A landscape with many valleys, sampled at points; each row gives a point and its height.
A ball rolls from a point to the lowest of its 2 nearest points, and stops where none of them is lower. Distance is the straight distance between rows; heights are no part of it.
Lolo height 6.02: [  8   4   4  -3  -5   0  -3  -1  -1  -4  -6  -1   3   3  -6   5   5   2
  -6  -2   4   8   5  -5  -2   1   5  11  -1  -7   8  15  -2 -12   1   2
   0 -13  -7  -2   2  -9   9   2  -1   0]
zop height 3.08: [ -1  10  -2   7   0  -5   2   2  -4  -8   4   3 -11  18   1  -6 -16  -1
   1  10 -11  -9   2  -2  -5   0  10   9   3  -7   2   4   8  16   8  -1
   1 -10  -9 -11   2   8   1  14   2   6]
bogop height 6.47: [  8 -10  10   0  -1   2  -5   9   3   5   3   3   4  -6   7   4  -2  10
 -14  17   1   8  12   1  -5 -15   1  -4  -1  -2   1 -11   6   1   3 -11
  -5  11  16   3   3   7 -15   9  -7   0]
tonon height 3.24: [ -8 -12   4  -5   7   4   4   1   2  -6  -9   0   9  -5  -9  15   4   4
  -5 -16   2  13  -7 -15  -5  10  15   3  -3   8   7   7  -7 -20  -4  -6
  -5   4  -7   7  -7 -22  11 -11 -13  -9]
dofa height 2.40: [  3  13  -7  10   2  -8   8  -4  -6  -8  -4   8 -16  14   3  -2 -15  -8
   6   2 -13 -13  -4  -2  -8  -1  13   2   8  -5   4   8   2  16  14  10
   2 -18  -9  -8   3  10  -2  11   8  12]
Logeb height 5.27: [  5  -4  -1  -8  -1   9  -4  -6   3   3  -3  -3   8  -8   3   8  10   2
   2  -8   5   3  13   4  -1   6  -3  -5  -2   2  -4   0  -5 -11  -8   1
   1   2   5  -1   0  -4   0 -10   5  -6]
toba height 2.54: [ -8  -2   8   0   1   1   1   1  -3  -8   1  -9   2   6  -7  -9   3   1
  -5   2   0   5 -10 -12   7   9   6   6   0  -5   7   9   3  -5  -7  -8
   1  -4 -16  -2  -1 -16  17   3 -15  -8]
Fipu height 4.02: [-11  -5  -9  -2   6  -1   1   0  -4 -16  -8  -5  15  -3  -4   0   0   4
 -11   0   3  18  -6  -7   8  29  -7  -4  -3  -2  -5   5  13  -2  -9 -21
  -3  10  -4   2  -6 -32   3  -8 -19   0]
surad height 2.52: [-18 -21   1   3   8   4   2  17  -2  -1   0   3  10 -10  -3  10   2   8
  -8  -4  -8  28  -9 -16  -4   9   8  -6 -12   8  -6  -2   0  -7  -3 -14
  -6  21  16   9  -6 -14  -5 -15 -17  -7]
nesoz height 5.33: [  3  -2 -14   2   1   0  15 -13   1   8  -8  -4  -6  -8  -2  13   1 -10
   5 -15   5  -8  -3  -5   2  -3  -3 -10  10   8  -1  13  -6   0   7   9
   0  -4   1   1  -1  -9  -4   1  11   6]
zipu height 6.49: [  4   9  -2  -5  -7 -13   5  -8  -3  -9   2 -16   3   5 -14  -7  10   8
 -16   2  13  -1   4   4  20   4 -25   5   0  -7  13  -3  15 -10  -3  -5
   1   1 -17   1   3 -13   4   8  -7  -1]
tafu height 2.15: [ -1  -6  11  -2   1   4  -5  11   3   1   2   2   4  -2  -2   7   4   9
 -10   2  -2  16   3 -12  -8  -2  14   8 -10   0   9   8  -2 -10  -5  -9
  -4   5   5   4   1  -4   9   0 -10  -5]
musel height 4.61: [  3  -4 -14  -2   2  -7   7  -3  -1  -9  -1  -6  13  -6  -2   2  -2  11
 -14   7   9   7  11   0  11  16 -20  -6  -4   2  -2  -4  20   1  -1 -21
  -3  15   4   3  -2 -17  -7  -2  -8   3]
gebe height 4.05: [  2   3  13  -5  -7  -3  -4  -1   3   1  11  -8   1   2  -5 -17  15   1
   1   5   2  -8   1  10  10   2 -17   5  -2  -2   5 -10  -3  -7 -10  12
   4  -6 -12   1  11  14  12   3   3  -7]
kiboz height 2.55: [-11   0  13  -3   1   6  -9  15   2  -1   6   3   4   8   0  -4   2   6
  -1  -1  -8  17   1 -11 -11   0  13   9 -16  -4  -3   4  -5  -3  -9  -9
  -4   4   0   1  -8  -6   8  -7 -17  -9]
nos height 4.46: [ -8   7   7   1   2   5  -7   7   4   2   9   8  -8  13   7  -4  -9  -5
  10  -3 -13  -4  -1  -2 -14  -4  12   3  -5   4  -8  -1  -8  10   0   1
  -1  -1  -2  -3  -6  14   1  -2  -2  -2]
digu height 1.35: [ -8  -6  10   6   7  16 -11   5   3  13   7  11  -7  -5  13  -1  -5  -7
  16  -8  -4 -10  -6   2 -12  -5   8  -5   1   8 -13 -16 -13  11  -8   8
   1   8  11   5  -7  18  -4  -7   6  -5]
sobo height 5.61: [ 13  -1  -2   4  -2   0  -5  -4   0  -3  -2   5   1  -1   6  -3 -10  -3
  -2  11   7  -6  11  11   0  -5  -3  -8  12  -5 -10  -9  11  10   6   0
   2  -4   4  -2   2   7 -22  11   7  10]
Zef height 5.52: [ 20   3  -8  -5  -6  -7   0 -10  -2   3  -6   0   3 -12   2   5   9   0
   4   2  22  -4  12  24   5  -3 -20  -5   6  -4  -4  -9   1 -10   4  13
   6  -2  10   0   5   9 -19  -7  15   4]
kig height 6.17: [ 10  -9  13  -1   1   9  -9   4   5  15   2   3  -1  -8   8  11   0   5
  -2   7   3   1   5   0  -5 -14  12   3  -1   0   7  -5  -1  -6  -1   3
  -4   6  16   4   4  13  -3   5   7  -4]
Ripem height 1.31: [  1   6  -3   7   5  -9   8   2  -1  -2   0  16 -15   9   5  -3 -14 -14
  15   4 -15 -19 -13   3  -9   3  10   2  11  -2   2   2  -3  16  11  19
   4 -17  -6  -4   9  29   2   9  10  10]
fosum height 5.03: [  4   1   0  -8  -2   2  -6  -3   5   4   3  -4   7  -6   7   2   6   5
  -2   0   8  -4  17  13   2   1 -14  -6  -3   2  -7 -11  -2  -6  -5  -2
   1   7   8   0  -1   8  -6  -8   6  -6]
tufi height 3.00: [-6  9  5 -5 -1  2 -4  4  1 -8  4  1  2 11  1  0  0  4  3 -7 -8  4  9 -5
 -9  5  7  4 -9  1 -6  6 -5 -1 -4 -6 -1 -1 -9 -3 -8 -5  8 -6 -5 -6]
Tefat height 4.41: [  2 -11  18  -1  -3   9 -14   5   1  10   7  -3   2  -5  11  -9   5   2
  -5   8   3   1   0   3   3  -9  -5  -2   0  -3  -2 -18  -3   1  -9  -3
   3   9  13  -1   3   7  -3   1  -5 -10]
babut height 5.49: [ 10   1  -6   9  11   4   6 -10   2  10  -8  11 -15  -3   2  15  -5  -8
  15  -7  -2  -6  -7  -4 -18 -10  26  -1   2   1   3  10 -10   2   3  18
   1 -16   0   5   0   6   1  -5  20  10]
mip height 4.54: [-10   2  11  -3   0   3  -2   5   6   4  13  -2  -5   9   1 -15  -1  -1
  14   2 -13 -12  -9  -3  -3   4   9   9  -8   4   6  -2 -10   2  -8  11
   3  -3  -5  -2   6  20  16   1  -4 -10]
Los height 2.56: [ -9 -10   5  -4   3   6 -12   8  -7  -2   1 -13  17 -10   4 -20  14   8
 -13  13   2  19  -7  -1  18   9 -18 -12 -10 -12  -6 -20  16   0 -16 -23
   2  23   6  -1  -2 -17   1  -8 -17  -9]
nogan height 4.30: [ -4   3  -5  -7   2   0  -2  -2  -3 -13  -4 -11  14  -1  -4  -4   7   6
 -14   5   7  12   4   0  12  23 -17  -3  -6  -9  -2   2  14  -5 -11 -18
  -1   8  -9   1  -3 -24   7  -3 -14  -1]
Tet height 5.08: [ -3   0   9   7  -1   6 -18   9  -1  -2   9   6   1  12  11 -17  -9  -7
   4   7  -7   2   0   4  -8   2   2   2   2  -6 -16 -11   1  14 -11  -5
   3   0  -1 -10  -4   8  -4   2  -6   1]
mub height 5.78: [ 21   1   2  -1  -6   0  -8  -6   1   8  -6   3  -1 -11   1  10   8  -2
   6   3  15  -1  10  19  -1  -8  -4   3   8  -2  -1  -5  -3  -9   4  19
   7  -5  10   2   6  15 -13  -1  19   3]
Vigen height 4.60: [  5   4  -8  -8  -1   3  -2  -8  -3 -10  -6  -9  11   0   1  -3  10   1
  -8   2   9   8   9   5   8  19 -17  -5  -1 -10  -6   4  10  -3  -9  -5
   1  -3  -4  -4   1 -16   1  -4  -4   4]
daka height 2.97: [ -5  -9   0  -1   1   4 -10   7  -4  -2   6  -9  12  -6   7 -18   3   7
 -12  18   5   9   4   4  13   6 -20  -7  -6  -8  -6 -21  16   8 -10 -21
   2  20  10  -3  -2  -8  -9  -5 -12  -4]
dopos height 3.33: [-12 -12  -8   5   5   3   0   5  -5  -6   6  -6  15  -8   5 -13  -2   8
  -9  12  -2  15   1  -3  14  12 -15  -9  -6  -2 -10 -11  19  13  -6 -25
  -1  24  11  -2  -5 -16 -10  -4 -13   0]
Rokun height 4.10: [  6  13 -13   5 -10 -10  13  -5  -9  -7 -18  -2  -6   3 -12   4  -1  -6
   1 -11   4  -1  -6 -11  -1  -3   5  13  12  -2  10  23  -5  -6   9  13
   0 -22  -7  -7   3 -13   3   3   4   9]
Mapu height 5.87: [  7   9   2  -1  -2   0   2  -4  -2  -8  -7   2  -1   6  -5   3   3   0
   6  -8   0   7   1  -9 -13   5  16  14  -1  -4   8  17 -10  -9   0  10
   4 -23 -11  -3  -1  -9  12  -3   1   0]
varom height 3.65: [-15 -12  -6  -3   3   4   3   4  -2  -6   2  -7  14  -8   1  -3   4   9
  -7   2   0  12   0  -5  13  15 -11 -12  -7   4  -7  -3   9   0  -4 -23
  -2  20   7   2  -4 -17  -2 -10 -13  -7]
zof height 1.48: [-18  -8   8   1   2   5   0   8   3   8  16  -4  -5   8   5 -15  -6  -3
   6   1 -12 -11 -12  -2   7  -3   1  -3  -3   5  -3 -11  -2  13   0  -6
   2  10   1  -5  -2  11   3   2  -6 -12]
galap height 6.31: [ -2 -11   9   1   5  10  -9  12   3  10   4   6  -2  -4   8   7  -3   5
  -5   6  -6   7   2  -5 -10 -13  12  -2  -4   2  -3  -5  -2   3  -2  -7
  -7  12  18   3  -2   7  -8   0  -4  -1]
voti height 6.65: [ 11   7  -9 -10  -9 -15   5  -7  -3 -12  -7  -9   9  -2 -11   6  10   7
 -16  -2  18   4   8   6  14   3 -23   8  -1  -3  11   3  12 -18  -2  -3
   0  -1  -9   1   2 -21   0   4  -7   4]
tatub height 5.25: [  5  -2   5   5   6   8  -7  -2   4   9   1   9  -8  -1   7   8  -2  -7
  14  -5  -2  -2  -1  -1 -15  -3  20   1   2   0  -4   1 -11   3  -2  13
   1  -9   4   2  -2  12  -1  -4  12   1]
duf height 4.00: [ -4  -3  -6  -7  -6   0   8  -9  -2  -5 -15 -10   6  -6 -11   8   6  -2
  -3 -17  10   2  -8  -8   8  10  -2   3   9   6   9  12  -5 -19  -5   3
  -1  -5 -11  -1  -1 -25  10   1  -9  -2]
mozam height 4.87: [ -8  -6  16   2  -1  11 -20  15   5   5  11   5  -1   8   8 -17  -5  -3
   7   6  -7   5  -9  -4 -11  -7  10   7  -5  -4  -7 -13  -6   9 -14  -2
   1   2   6  -5  -4   8   2   0 -12  -4]
Rad height 5.63: [ -2  -4 -15   2   4   1  10 -11   0  -1  -3  -3   2  -2   3   6  -3  -6
   0  -8   2  -4   2  -4   2   9  -4 -15   8   5  -9  10   1   7   4  -5
   0  -3   1  -4  -2 -13  -6  -4   2   6]
gigoz height 5.92: [  9  -5   5   2   1   7  -9   0   2  11  -1   6   0 -11  11   4  -5   0
  -2   6   7  -9   7  12  -5 -10  -2 -11   9   1  -6 -18   0   4   5   2
   2   7  17   5  -2  14 -19   4   8   1]
teg height 5.00: [  9  -5 -18   1  -7  -5  15 -12  -1  12 -13  -7   0 -14  -6  16   4  -4
  -4 -12  13  -3  -4  -6   9 -11  -6  -5  11   6   8  14   2  -7  10   7
  -3   0  10   4   3 -12  -8   8   7   8]
zoder height 3.61: [ -2 -12  -3  -8   2   5   7  -5   2   1 -11  -7   9 -10  -5  16   7   1
  -5 -16   8   6  -5 -11   3   7   3  -2   3   6   8   9  -5 -21  -6  -1
  -2   5   0   4  -1 -18   8  -4  -4  -7]
Seg height 3.79: [-10   7   3  -6  -2   0  -7  10   1  -8  10  -5   8   7   0  -9   4  10
  -8   5  -2   8  13   4   5   7 -13   0 -15  -3  -5  -6   7   1  -8 -17
  -3  13  -5  -1  -6  -7   2  -5 -13  -5]
vekib height 4.32: [ -5   1  16  -4  -3   3  -9   4   4   2  12  -8   1   5   0 -23  12  -1
   7   5  -8  -7  -9   3   6   5  -6   5  -2  -1   2 -13  -7  -3 -14  10
   6  -5 -12  -1   9  17  21   0  -5 -11]
sirok height 2.76: [  1   7 -14   4   2  -7  14  -7  -2  -2  -5   4  -9   6  -4  12 -13   1
  -6  -4  -9  -6  -1  -8  -2 -12   6  -4   1   4   5  14   2   8  18  -4
  -5  -5  -5   1  -2  -7   1   6   5  10]
gizam height 3.42: [  3   6 -13   3   8  -3   8  -2   1  -2  -5  10  -5   6   2  16 -14   3
  -7  -1 -16   3   5  -5 -10  -9   8 -12  -6   6  -6   8   3  11  15 -13
  -9   2   4   3  -7  -8  -6  -1   5  15]
kubu height 2.10: [-16   0   7  -2   5  -1   5   5  -1 -11   1  -2   1  10  -8  -4  -6   6
  -3  -4  -7   7 -12 -18  -1  10  17  10  -7   3   8  10  -2  -5  -1 -13
  -3   0 -12   1  -8 -18  15  -4 -17 -11]
tadim height 2.08: [ -4  -7   0   5  11  17  -8  -1   3  14  -1  13  -5  -6  13  12  -5  -4
   7 -10  -2  -3   0   1 -16  -8  13 -13  -2   6 -15 -10  -8   8  -4   1
  -4   7  14   5 -10   8 -11 -11  10   2]
mafir height 4.23: [  0   0   1   5   6   3   2   0   4  10   2  11 -10   3   6   8 -13   1
  -1   2 -11  -8   0   1 -10 -16  15  -7  -6   5  -3   1  -3  12  10  -4
  -6   2   8   3  -6   9  -6   7   6   7]
Zini height 6.18: [  4  -1   1  -2  -7  -4   0  -1   0  -6  -6  -6   5  -2  -8   3   4   5
 -17   2   9  11   1  -7   5   3  -6   8   3  -6  13  12   7 -11   1  -8
  -3  -5  -8   2   5 -16   8   9  -8   0]
punok height 3.40: [-13  14   2  -5  -1   0  -4   4  -3 -14   2  -3   7  12  -6  -5   0   5
  -3  -3  -9   5   8  -3   2  14  -2   4  -9  -2  -5   4   5  -1  -4 -14
  -3   6 -14  -5  -8 -15   9  -6 -11  -5]
ziref height 2.30: [ -3   3   4   4   3  -7   2   5   1  -5   8   8  -7  10   4 -13 -11 -12
  11   9 -12 -16 -13   3  -2   8   1   7  10  -2   2  -6  -2  16   1  15
   6 -10 -10  -7  13  35   7   9   2   4]
bubep height 4.18: [-10   4   4   3   7   2  -1  10   3   0   5  12  -9  16   6   1 -11   1
   4  -4 -16   7  -2 -14 -20  -5  23   3 -13   1  -6   5  -7  11   1  -6
  -6   2   2   0 -13   0  -1  -6  -8   1]
mov height 2.01: [ -4  -6  -5   2   3  -1  10  -5   0   0  -2   0  -2   1  -4   9  -7   2
  -9  -2  -3   2  -4 -12   1  -4   8  -3   1   7   5  11   0   2  10 -11
  -4   1  -1   3  -2 -11   3   4  -3   0]
zup height 5.23: [ 20   5 -17  -8 -10 -16   8 -11  -4  -1  -5  -5   4  -5  -1   3   9   4
  -2   3  24  -3  15  16  11  -1 -28  -2  -1  -3   3  -6   8 -10   5   4
   3  -3   5  -1   4  -4 -19  -5   8   4]
ziva height 5.99: [ 18  -5   9  -6  -4   5  -6  -2   4  10  -3  -1   2 -10   2  12  11   4
   0   2  14   2  10   9   1 -11   1   6   1  -5   8  -3  -2 -14  -1  12
   1   1  11   3   9  10  -4   2  13  -4]
bidef height 5.86: [  9  16  -3   3   3  -6   6  -4  -3  -3  -6  10 -15   6   2   6  -8  -3
  19  -3 -13  -8  -7  -2 -20  -7  26  13  -5   0   9  12 -13   2  10  19
   2 -22  -4  -1   2  15   9   0  17   9]
Mupe height 2.12: [ -8  -7  11  -8  -1   3  -9   4  -1   0   5 -14  13  -4   0 -15  16   8
 -12   5   2  10  -2   3  16   4 -15  -9  -9  -6  -1 -15   7  -6 -13 -15
   2  14   2   1  -2 -11   7  -5 -14 -14]
rosal height 4.33: [ -1  -3  -7  -2   1  -4   3  -2   1  -3  10  -5   7  -1   1  -3  -2  11
 -10   7   7  -1  15   4  11   2 -18  -9  -5   4  -2 -11  14   5   3 -20
  -1  16   4   2  -3  -3 -10   0  -4  -2]
pur height 6.12: [  1  -8  -5   3   5   9  -1  -4   2   9   0   7  -2  -7  13   6  -9  -2
  -2   2  -1  -6   5   7  -4  -8  -1 -19   3   3 -12 -10   1  12   8  -8
  -3   6  16   3  -6   6 -18   0   7   6]
rato height 6.23: [ 13  12   1   8   0   1 -11  -3   4  10  -4  16  -7 -10   3  15  -6  -5
  14  -4   0 -11   5  22 -12 -10   7  -4   7   5  -7  -7  -8  -1   9  20
   3  -2   6  10  -4  27 -10  -2  26  11]
Tepo height 3.99: [-11  -7  -2  -2   0  -4   8  -1   2  -3   7 -10   7  -2  -3  -1   1   9
  -9  -1  -1  -1   2  -3  14   1 -10  -7  -4   8   2  -2   7  -2   3 -19
  -4  17   2   3  -5 -11   1   2  -8  -8]
tos height 4.13: [ -4  -1  10  -5  -4   5 -16   8   2   1  10  -2   6   3   8 -14   5   4
  -8   7   1   3   8   7   2  -3 -11  -2  -7  -6  -8 -16   3   3  -9 -10
   2  12   5  -3  -2   4  -3  -3  -8  -6]
zamo height 4.74: [ 10   7   5  -5  -7  -4  -3  -2   3   0   9  -1   2   1   0   0   4   6
   0   6   6  -4  13  12   2  -7 -11   3  -3   1   2  -6   1  -6   2   1
   2  -2  -3   1   2  11  -3   1   5  -4]
kalef height 3.76: [ 14   4  -4   7  -7  -8   3  -5  -2   3  -5   4  -7  -5  -4   0  -3  -7
   5   6   8 -10   2  13   1 -10  -3   2  15  -3   0   1   1   3  12  18
   5 -14   2   1   9  14 -15  10  14  10]
Pon height 1.30: [ -5 -16  -1   4  11   8   9  -4   3   9  -2   0  -3  -5   2  14  -1   2
  -5  -6  -3   2  -7 -13  -2  -7  11 -10  -1   9   3   6  -2   0   4  -7
  -5   6   8   7  -1 -10   0  -2   0  -5]
Gugil height 3.97: [ -4  10   3   1  -1  -2 -12   1  -2  -7  13  -2   1  11   2 -20   1   1
  -4  10   4  -5   9  14   9   7 -22  -2   1  -6  -8 -25  10   9 -11  -6
   7   6 -10  -8   0   9  -2  -1  -3  -2]
tufo height 5.34: [  1  -3   6   6   0   5  -9   3  -2  -4   4   5  -1   5   7 -12 -10  -5
  -5  12  -2  -2   5   5  -2  -3   0  -5   8  -7 -10 -10   7  16  -1  -5
   1  -1   0  -7   0   4 -12  12  -3   6]
zifa height 4.31: [-14 -10  -2   1  11   5   2   2  -3 -10  -2  -6  11   2  -3  -9   0  -3
  -1  -5  -1  17 -10 -12   4  20   6  -5  -3  -5  -9   2   6   1 -12 -16
   3   5  -8  -2 -10 -29   2 -14 -18  -9]
rosi height 3.13: [ 10   8  -5   6  -5  -8   6  -2  -4  -4  -6   5 -12   5  -3  -2  -5  -8
   7   7   0  -9  -1   5  -5  -4   7   8  13  -6   4  12   0   7  10  15
   2 -22  -5  -6   7  10  -3  13  13  12]
tose height 4.77: [ -1   6   5  -1   1   0   2   0   5   4   9   1 -10   5   2   1  -3  -2
  15  -2 -12 -14  -5  -2  -8  -3  13  10  -4   7   6   5 -12   0   2  15
   1  -9  -4  -1   3  19  12   1   8  -4]
zetim height 5.46: [  1  -1   5 -10   4  13 -12   1   2  -1  -2   1  10  -1   8   2   9  -1
   3  -7   2  13  10  -1  -9  11   4  -2  -9  -6 -10  -2  -5  -8 -16   0
   2   0   2  -4  -4  -6   3 -15  -3  -8]
zunon height 4.66: [  8 -17  14  -6   2  14 -12   3   0  14  -4  -6   6 -13  12   4  12   2
  -5   4  10   7   5   0   3  -5  -2  -4   4  -6   4 -13  -2  -6 -10   3
   3  10  17  -1   8   2  -2   1   1 -12]
vala height 4.67: [ 14  -1 -10   2 -12 -10  15  -9  -3  10  -8 -10  -2 -10  -9   5   9  -4
  -1  -5  19  -5   1   3  11 -15 -13   4  12   1  11   7   3  -9   9  14
   1  -4   9  -1  10  -2 -11  10  10   4]
kaded height 3.18: [  2   3  -3  -2 -11  -9  15  -5  -1  -1  -1 -11  -5   0 -12  -4   7  -1
   2  -2   4  -9  -7  -4  11  -3  -6  12   8   1  17  14  -2  -9   1  12
   2 -13 -10  -3   9  -4  11  10   0  -1]
biza height 3.56: [ -6   8   4   2  -3  -6  -5   3   0  -6  12  -2   0  12  -1 -19   3  -4
   3   5  -4 -10   3  10  11  10 -17   1   3  -4  -6 -15   5   9  -7   4
   6   0 -19 -10   9  17   6   2  -1  -4]
povev height 2.14: [-10  -8   6   0   2   3   3   0   0   3  10  -7  -2   6  -1  -9   0  -2
   2   2  -4  -7  -5  -4   7   0   0  -3   1   4   0   1   0   6  -1  -8
   1   3  -3  -2   0  -1   6   5  -4  -9]
tirub height 6.34: [ -3   0   5  -3  -3  -9   3  -2  -2  -8   2 -13   8  -1 -13  -3   6   9
 -20   5   9   4  -2  -3  16   3 -14   6   0  -3  16   1  14 -10  -3 -14
  -2   8 -12   4   3 -19  10  12 -14  -5]
diga height 2.04: [-12 -15   1   1   8   5   3   9   2   3   4   2   3  -6  -1   6  -4   6
  -7  -1  -8  11  -3 -12   1  -1   6  -8  -7   8  -5   0   0   1   2 -17
  -6  17  12   5  -6  -8  -7  -6  -8  -5]
koz height 5.26: [ 15  14 -12   9  -4 -18   9  -2  -3   0  -9  12 -15  -1  -7   7  -8 -11
  13   4  -3 -16  -7  18  -5 -19   5   4   7  -1   4   5  -2   6  25  23
   3 -15  -3   1   6  24  -8  10  23  21]
kuv height 3.66: [  4   7 -10  -1 -16  -9   9  -5  -6  -5 -13  -8   1  -1 -15   0   6  -4
  -9  -7  13   1  -6  -6  10   0  -7  13  12  -2  14  19   1 -12   4   8
  -2 -14  -9  -4   6 -16   5  10  -2   6]
gumep height 6.14: [  8   4   9   5  -1   6 -11   0   4  10   3  12  -5  -9   6   4  -3  -2
   9   0   6 -14   5  18  -6  -8  -3  -3  10   6  -6 -17  -6   1   3  15
   4   2  11   7   0  27  -9   2  15   0]
tugug height 4.27: [ 11   3  -8   5 -13 -14  15  -4  -3   4  -3  -5  -9  -4 -12  -6   4 -10
   3   4  12  -9  -1   7  11 -11 -12   8  15  -2  10   6   4   0   8  18
   2 -14   0  -3  15   9 -10  11   9   7]
Zur height 4.63: [  5  11  -5   2   3  -2   2  -5   4  11   0  13 -13   4   5  15 -11  -1
   9  -4 -12 -14   0   7 -13 -17  12  -2  -6   8   0   3  -8   6  15   9
  -4  -2   2   5  -5  18   0   3  18   9]
vifeg height 4.40: [ -7  -3 -13  -4   1  -3   8  -9  -2 -12 -16  -5  11  -6  -6  10   1  -1
  -8 -11  10   8  -7 -12   6  18  -6  -2   9   6   4  12   5 -10  -2 -11
  -4   2  -8   5  -2 -32   2  -1 -14   3]
boruf height 4.47: [ 11  19 -14   6 -12 -14  15  -1 -11 -12 -16   2  -9   4 -13   2   1  -8
  14  -5  -2  -3  -7  -2  -2  -5   4  20   8  -4   9  24 -10  -2  14  23
   2 -27  -8  -9   6   2   5   1  14  14]
gavi height 1.50: [-13  -3  12 -12  -4   8  -6   3   2   1   9 -12   9   1  -2 -10  16   7
   1  -6  -3   2   4   6  10   5 -10  -4 -11   3  -3 -12  -5 -10 -14  -7
   0  12  -2   1  -7  -2   9  -8  -8 -16]
giku height 5.69: [  8   5  -2   5   5  -1   6  -5   0  -1  -6   6 -10   6   0   4  -6  -3
   8  -4  -4  -1  -5 -10 -16  -3  24   6   2  -2   6  15 -10   2   5  14
   1 -21  -4  -2  -1   1   5  -1   9   5]
feke height 2.86: [-13 -15   5  -5   7   6  -4  12   1  -3  -3   3  13  -7  -6   9   6   7
  -8  -7  -1  24  -6 -14  -5  14  11  -1 -11   4  -1   1  -2 -15 -10 -11
  -3  15   3   5  -5 -19   5 -15 -18 -11]
kolev height 4.72: [  2  -6 -17  -7  -1  -4   6  -6  -1  -9 -12  -4  16  -8  -2  13   1   6
 -11  -4   9   9   4  -4   8  18 -14  -8   3   5   1   9   9  -9   0 -14
  -4   8   6   3  -1 -24  -1  -2  -9   5]
sizan height 5.95: [ 15  10 -10   7   1  -3   0 -10  -1   9 -11  12 -10  -7   0  18  -3 -10
  14  -6  -2  -7   1  14 -11 -11   8  -7   8   3  -6   7  -8   1  14  18
   3 -10   4   2  -2  12  -8  -4  28  16]
bodop height 4.52: [-21  -2   2   6   7   1  -2  13  -5 -10   4  -2   5   8  -3 -14  -4   1
  -2   1 -10  20 -10 -12   7  14   7   2  -9  -5 -10   3   9   7  -7 -21
  -1  15  -9  -2 -12 -22   1 -10 -18  -6]
vofis height 2.68: [ -8  -3   5  -2  -3  -2  10  -3   3   1   7 -13  -4   4  -7  -8   4  -1
   3   0  -1 -10 -10  -7  11   2   0   3   4   3  11   8  -2  -3   0   4
   1  -5  -8  -2   6   1  15   8  -3 -10]
zuvod height 2.99: [ -7   8   3   3   1 -12   4   5   1  -8   8   3  -3   8   0 -17   1 -12
  10   8  -9 -14  -4   6   8  12 -13   4  10  -2   2  -8   0  12  -1  17
   5  -8 -20  -7  17  26  13   6   1   0]
nena height 0.56: [-17  -5   8   5   3  10 -12  11   3  10  13   8  -7   4  10 -11  -9  -6
  12  -4 -10 -13 -12   2  -5  -7   2  -3  -1   7 -11 -19  -9  14  -2   0
   2   9   9  -1  -6  20  -5  -2  -3  -6]
Rolog height 5.02: [  0   5   8   6   6   7  -5   0   7  10   6  12 -14   0   7   5  -9  -7
  22  -4 -11 -14  -8   2 -18  -4  20   7  -3   8   1  -4 -13   4  -3  23
   1  -7   1   7   2  29   8  -2  14   2]
Galu height 5.64: [ 17  12 -17   9  -1  -8   9 -10  -5  12 -15  13 -17  -6  -6  16  -6 -10
  12  -3  -5 -12  -9  14  -7 -23  11  -5   6  -1   1  10  -7   5  21  21
  -1 -12   1   7   0  11  -7   6  29  24]
mizim height 3.86: [ -3   3  -6   3  12   0   5   2   0   6  -1  14 -12   7   5  14 -11   2
  -2  -6 -17   4  -2  -8 -17 -15  20  -6 -11   5  -4   5  -5  10   8  -7
 -11   3   6   8 -10  -2  -1  -5   2   8]
biz height 4.93: [  9   2 -12  -6  -5  -4   4 -11   0  -1  -5  -7   8  -5   0   3   8   1
  -3  -1  14  -1  12   8   8   5 -20  -6   5  -2  -2   2   6  -5   1   0
   2  -2   2  -2   4  -7  -8  -2   5   3]
sobav height 4.70: [ -4  -1  15   1   1  13 -17  11   5   8   7   7  -3   5  12  -5  -6  -3
  13  -2  -6   3  -2  -4 -21  -4  18  10  -9   0  -9  -8 -11   6 -12   7
  -2   0   8   1  -6  14   1  -4  -4  -4]
kuf height 1.62: [ -4   0   7  -2   2   2   3   5   2  -3   2   1  -3   7  -4   2  -4   8
  -2  -2  -6   3  -5 -15 -10   1  23  12  -9   2  12  13  -5  -7   0  -5
  -4  -7  -6   3  -3  -5  15  -1  -8  -6]
sof height 4.38: [ 11   8   4  -4  -8 -10   1  -6   1  -2   5  -6  -3   0  -6  -7  13   1
   1   4   9  -5   7  13  11  -3 -21   9   1  -3   6  -5   0  -8   0  17
   6 -11 -11  -1  11  14   0   0   8  -2]
Ked height 2.63: [ -8 -11  12  -4   2   7  -3   4   0   1   6 -12   7  -1  -4  -9  10   2
  -8   1   0  10  -7  -8  11   7  -1  -2  -2  -3   3   0   2  -7 -10 -12
   2   7  -5   2  -1 -14  12   1 -15 -13]
sulu height 5.90: [  0   0 -12   5   3   1   5 -10   1   1   2   1  -3   0   6   2  -6  -7
   4  -2   1 -12   7   5   2   3  -8 -17   8   3 -12  -3   2  15   9  -2
   2   0   4  -3  -2   3 -13   1   9   6]
liv height 4.85: [ 12  19 -13   8 -11 -20  13   2  -8  -7 -13   8 -12   0 -12   3  -2 -12
  18   1  -4  -9  -6  10  -2 -11   3  15   8  -4   4  14  -8   4  20  29
   2 -21  -3  -5  10  17  -1   5  20  19]

Call two points neighbours if one is among the 2 nearest of the other. Go from one point of each pair to the other, from neighbour to neighbour, staying as low as possible. Name the highest point that can't be avoided.
Fipu, kuf -> bodop
Fipu, gebe -> zetim
gavi, Pon -> kolev
nena, kuf -> sizan
kuf, Ripem -> tos
kuf, gavi -> Ked
